Points on a hilly landscape, in no order, each with its height.
A ball rolls from a point to the lowest of its 2 nearest points, and stops where none of them is lower. Distance is the straight distance between rows; heights are no part of it.
tasen height 4.33: [  2   8   6  -3  -2 -15   6   7 -18  16  -7   5   8  -6  -6  18   7  -2
  -9  -1  -9  -7]
vog height 5.35: [ 27  -5 -16  -6   0  -3  -1   6  -2  -7   4   2  -5  -3  -1   3   4 -12
  -3   2  10   4]
bagid height 4.54: [  5  20   4 -10   9   9 -16  -3  -4  -7  13  -2 -11  -9   9   6   3  -4
   4   4  21  20]
nole height 2.50: [ -8  17   0  -7   7  13  -9   4  -4 -35   6   2 -16  -6  10 -13 -23   3
  18   4  18  -1]
pul height 5.23: [ 14  17  -9  -2  -8  -9   1  -5  -4   0   4   1  12  -1   4 -10   5 -16
   6  -5   4   6]
bik height 4.12: [  1   8 -10  -3   3 -12  -5  -1 -13  11 -15  -7   8 -16  -4   6  -2  -3
  -9  -4   2  -4]
mub height 3.70: [  2   8  11   0   1  -2  -7   5   8 -13  -7 -13   0 -21  -7 -12  -1  -3
   4  -9   4   2]
Kebi height 5.80: [ -1 -15  12  10   3  -3  22  -5  -3  25   7 -11  -6  13  -2   2  18  11
 -10  -1  -5  -1]
pado height 4.39: [  0  -8  19  -6   2  -9  10  10   2   4  -4 -17   1  -6   5   7   8  -2
 -17   2 -11  -7]
Kis height 4.18: [ -4 -21  10 -13   4  -9  16  13 -11   0  -5  -5   7  -6   0   5  10   8
  -1   2 -11 -21]
lagis height 4.16: [  8   2  11   9 -10  -4   1  11  -8  13   6   9  -2   5  -2  15  11  -6
   3  -4  -3  -6]
tur height 3.15: [  3   4  -1  19   0 -13  -1   4   3   3  -5   5   5   0   6  15  -6  -9
 -22  -8 -11  10]
geguv height 5.32: [  4  -4 -11   0 -10  -7   5   5  -2  -3  -6 -10   8  -2  -9 -14  -9  -7
  14  14 -11 -22]
Ratig height 5.61: [ -2   5  -4  -7 -10  10 -10   0   9   7  -1   5   2   0  -9  10  -8  -3
   1  -1  -7  15]
Miguk height 2.70: [  2  -9  12   4   6  -4  -4  -3  -3  30   6  -3  10   2  -9  -2  10 -14
  -5 -10  -3   2]
meku height 3.77: [  7  -3  -4 -10 -11  15 -12   6  -2  -4   0   6  -5  -2   7   5   2  -9
  22  -4  -3  -9]
nasab height 3.48: [  7   0   0  -4   5   9  -8   2   4 -13   2  16   2  -3   3   8   5 -10
  17  -8   7   8]
ziro height 5.36: [ 19  -2  -6   6   6  -2  -1   8   0   3   4  12  -4  -6 -14  16   2  -7
  -5  -2  -1  18]
fusa height 4.76: [  8   6  13   2  -1  -2   8  -2   3  15   0  -2  -2   0 -14   5   3 -11
 -24   1   8  11]
geb height 1.29: [ -4   5  -4  -4  -7  -4  -3 -12   7  -6 -14 -11 -17  -9   0 -11 -21   4
   8   2   3 -20]
Relom height 4.01: [  6  -9   6  -8  -5   1   6   9   2  -4  -8 -11   1 -19  -9  -2   2  10
   4  -9 -13  -1]
dedob height 2.56: [  1 -16 -12   0   0  12   9   6  -4  -2 -14  -8  -2   8   8  -4   3  -9
   4   0 -10 -21]
mepin height 5.46: [ -5   9  -5  -6 -11  -2  -8   2   5   6  -3 -12   3  -3  -3  -2  -6  -8
  16   6 -15  -2]
gemo height 1.30: [ -7   6  -7   0   3   5   0 -15   6 -13  -5   0 -22  -5   8 -15 -33 -10
  22   4   7 -25]
fil height 5.78: [ -4  12 -11 -14  -1  17 -14   5   9 -12  -5   8  -2   4 -10 -10  -9  -5
   7   4   2  12]
naz height 3.83: [ -8  19 -11  11  -5  -5  -3  -8  -1   2 -10  -6   3  -7   5   8 -13  -5
  -2  -2  10   2]
viv height 1.84: [-12  14   3  -5  -3   3 -10   4   4 -12  -2  -6 -19  -3   3  -2 -16  -3
  11  -1  17  -7]
Gete height 1.34: [ -3   0 -12   4  -4  23   1  -7   5  -2  -5 -11  -5   2  -5 -12 -19 -16
  13  10   5 -12]
Lomim height 4.58: [  3 -18  10   9   7  -2   4   5   6  10 -15  14  -3   8 -12  11  16   4
 -12  -5 -13  -7]
dedun height 4.28: [ -1 -10  -5  -6   1 -11  16   6  -6   7  -5 -16  -4  -3  -7  -7   7  19
   0  -9 -11   0]
Nas height 0.43: [ -9   2 -13   2   8  13  -6 -16  16 -15  -2   2  -7   8   4 -22 -20 -12
  22   6  10  -5]
Kes height 3.27: [ -7  26  -7  -8   4   4 -27  -5   7 -19   5   3  -4   9  15  -9  -1   2
   7  13   3  13]
Davud height 7.08: [  0   0  -5  14  -1 -15   9  -7  21  -5  -5  -7  -1   3   5   2  -2   1
   5  -8   0   7]
moba height 6.94: [ -1   9   0   6   5 -13 -12  -5  19 -13   5   3 -12  10  19   4   5  -2
   8  -6   7  13]
makuf height 7.38: [ -1   9  -7   7   6   0  -2   8  16 -18  10   5  -3   7 -10  -7  -9   1
   9   1  17  25]
lobi height 5.79: [  1  20  -5   2   2   3 -18  -4  10   2   8  14  -3  12  -1   8  -1  -2
  -4   7   0  26]
riv height 6.42: [-11   5  -7  13  15  18 -23  12   4 -24   2   9  -4   7   2  -6  -3   2
  12   9  18   5]
Domog height 4.84: [ 11  13  -2  -2   6   2  -4   4   2   5  10  -8 -14   0  -4   0   1  -9
 -12   0  19  20]
Fev height 4.32: [  1  -5   4   4  -8  -1 -16  -7  14   0  11  -2   5   0   7  -5 -10 -13
   6   0  16  -4]
mor height 6.80: [ -7   4   6  -4  10   9 -10  -3   9 -25  11  13  -6   9  22   9  -6   2
   6  -5  19  17]
borob height 6.21: [ -3  15   1  13  12  17 -19   3  -4 -12   2  22  -3   5   0   7   4  -1
  -5   1  23  12]
dofo height 4.11: [  4  -6  14  15  -1  -1  -8  10  12  -6   7   1   3   1  10   7   0 -16
  -1 -11   9  -1]
lon height 1.98: [  0   4 -16  12  -6  14   0   5   3 -13 -11   1  -4   8   7   0  -6 -13
   7   6   5 -13]
Pib height 5.95: [-16  -7  12  -6   0  -4  25  11 -19   4  12 -13   7  -7   4   4  11  27
 -11  17 -16  -7]
dev height 4.77: [  1 -21   8  -1  17 -11   9   6 -16  12  -7  18  11   1  -9   6  21   8
 -22   3 -17 -11]
Kizog height 2.27: [ -6 -15   8  -3   2   0   4  -2  -4  20  -2  -4  19  -1 -13  -6  11   5
  -3  -7 -19  -1]
Dufiv height 3.25: [  5  17   3   6  -2  -5  -8   2   6  -2 -14  -4   0  -9   0   7  12   3
  -3  -3 -15   7]
mezov height 6.64: [-10  10   6   3  16  16 -18   6  -6 -31  15   9  -3  10  11   0  -3  22
   9   9  20  16]
Tisil height 4.57: [ 13   0  21  -4 -11  -1  10   0  11   0   0  -6  -3  -2  -3   1   9  -7
  -9   4   3  -6]
zelol height 3.50: [ -1   7  10   1   9  12 -10   1  -5   4   7  19   3  -2   2   9   3 -15
   2 -23   5  20]
bamo height 4.86: [  2  -2  -4   0   5  -8   5  20   7   1  -8   0  -5  11 -10  -3   5  -6
  -4  -8  -6   5]
fome height 5.01: [ 11 -17 -15   4  -5   0   6  -1 -12  20   6  -6   5  11  -4  -3   9   6
 -15   6  -7  -7]
Daka height 5.00: [-12  -8  12  -8 -14   0  17 -11  -9   3  -4 -12   5   1   7 -21  -2  16
  -5   7 -10 -32]
rasu height 4.53: [-14   9  16   6   2  10 -15  -4  14  -6  12   1   6   1   3  -1  -9 -11
   2   1  22  12]
Dupo height 5.15: [-10 -10   1  -8  -6  -8   7 -12 -18  21   3  -6  16   4   4  -6   6  10
 -10   8  -4 -23]
fesu height 5.42: [-12 -13  10  -3   0 -16  11   1 -15  16   9   7  23   2   6  10   3  10
 -25   5 -27  -3]
vebu height 5.97: [-15 -22   0  11   8 -11  28  -9 -12  20  13  -5  10   8   2   8  11  21
  -9  10  -6  -6]
dogiv height 2.43: [ -4 -20   1   8  -6 -19   3   1  -4   8  -1  -3  15 -10   0   8  -2  20
 -11  -3 -14 -11]
redi height 3.49: [ 10  10  -5  19  -3  -5  -3 -13   2   1   3   7   7  -4  14  17  -3 -13
  -8  -1   7  11]
gabaf height 4.85: [  7 -12  -9  -4 -11   5  12 -11  -1  10  -4   2   5   5  -4  -3   1   4
  -6  -6   3  -7]
gan height 2.74: [ -9 -15   4   7  -1  -9   1   4   5  12  -5  -3  12  -8   0  18  -7  -1
   0 -12 -11  -1]
fefu height 2.13: [  3   9 -14   7  -1  23  -2   0   0 -18   8  -5   5  -7   2  -7 -18 -16
  20  10   9   7]
fize height 5.63: [ -3 -16  14   9   2  -6  20   3 -12  25  16   5  -2  16  -5   3  15  17
 -14   0 -26   8]
geta height 4.87: [  8  -6  -5 -10  -9   1  14 -13 -11   1 -11  -7  -4   3   1 -21   5   3
  -2   8   1 -31]
Bim height 5.18: [ 18 -17  -7   9  -1  -7   3   4  -7  13   5   7   4   0  -7  12   4   3
 -10  -2 -18   7]
ruki height 5.12: [  6   4 -15  -6   7  -2  -5  16  -4  -5  -5 -10 -13  -1  -5  -8   1  -8
   7  -3   9  -1]
dato height 5.28: [-12 -11   8 -13   1  -7  11 -11 -15  19   7   6  19   1  -4  -2  14  22
 -21  17 -12  -9]
mimif height 3.76: [-11  14 -16 -20  16   5 -16 -14   1 -22   6   1  -3   8  18 -13 -19  -1
   9  11  15  14]
rop height 1.71: [ -5   0  -3   2 -17  -5  -7   0  10  -4 -12  -2 -11  -5  -1   4 -10  15
   7  -7  -2 -11]
tumu height 3.84: [  4  -3  19  15   7  -5   2   2   6   0   3  17  -6   0   4  14   4  -8
  -5 -23   1  14]
lemes height 5.62: [ -5  -2  -2   4 -20   0   8   0  -5  14   2 -16   9   3   0  -3  -2   8
   3   4 -19  -7]
Zavan height 3.96: [  4 -12   5  -8 -14   0   4   7  -6   6  -3   7   4  -1  -2  11   6  -2
  14  -2  -5 -22]
paf height 4.38: [  5 -10  23  17   3  -6   8   4 -13  18  -1  18  -6   3  -3  17  14   1
 -17 -10  -9  -7]
Talag height 4.98: [  5  25  -8  -6  -4   4   4 -10  -1  -6  -3  -1  -6  -1  -1  -4   3 -10
  23   6  11   2]
zek height 5.43: [-12 -24  11  -7  10   1  14   0 -13  16  20   5  11   2  -2  -4  19  29
 -18  11 -22   6]
Mim height 2.08: [-15 -12   0  -4  -7 -10   4   0  -1   0 -17  -9   0  -9   0   3 -13  19
  -2  -3 -11 -24]
zeto height 4.17: [ -2  13 -10 -11  10   4  -8 -14   4 -12  -2   2  -2   1  10 -11  -6 -10
   3  -8  19  11]
tibof height 4.75: [  8   8   2  -7  -7   6   8  -8   8   2  -8 -11 -15  -3  -4   2   7  -6
   9  14   6  -9]
vir height 3.09: [  5   3  -7  -6   2   6  -8  11   1 -32   2  10  -5 -10   4  -1 -11   1
  16  -7  13   9]
keta height 2.75: [  4  22   1   6  -2   2 -17   1  10 -14  -6   0  -4   1   6  -5   7  -8
  -4  10   5   3]
nif height 5.17: [  6  -7 -13 -10  -4  -2   7  13 -16  10  -3 -11   2   2 -13  -4   5   1
  -2  13  -6 -14]
leri height 6.01: [ -7  14   2  11  20  11 -20  -5   6 -13   7  24   0  13  -3   4   3  10
  -2   3   8  32]
zop height 4.46: [  7   5  -6 -22  -3  10  -5 -21   4  -8 -11   4  -5 -13  -5 -12 -10  -2
  10  -5  12  -2]
goge height 3.10: [  5   2   4  -7   6  -2  -5  -8  -1  15   4   3   4  -6  -5  -4   4  -8
  -3 -22   7  15]
tebut height 7.22: [  3  -4  -8   1  -1   0   2  -6  22 -14   3 -10  -8  -1  -7 -14 -13   2
  11  -6  13  11]
dotar height 4.56: [  2  -2   0   2   3 -23  20   9  -5  13  -1  -2   4   8 -14  -2  12   7
 -12  -3 -11   6]
nobun height 4.66: [  5  -9  -2 -16  -4   7  -3 -11   4   6  -7  -8  -1  -1  -3 -19   0  -6
   4  -5  -1 -13]
masuv height 5.77: [ -4 -10   1   5 -14   2  24   9  -6   1   1 -11   5   5   7   5   5  21
 -10   6 -24  -4]

Where does a ball stop that starts at each point below?
Fev: Kizog
vog: keta
tibof: geb
Lomim: geb
fusa: geb
rasu: Kizog
dev: geb
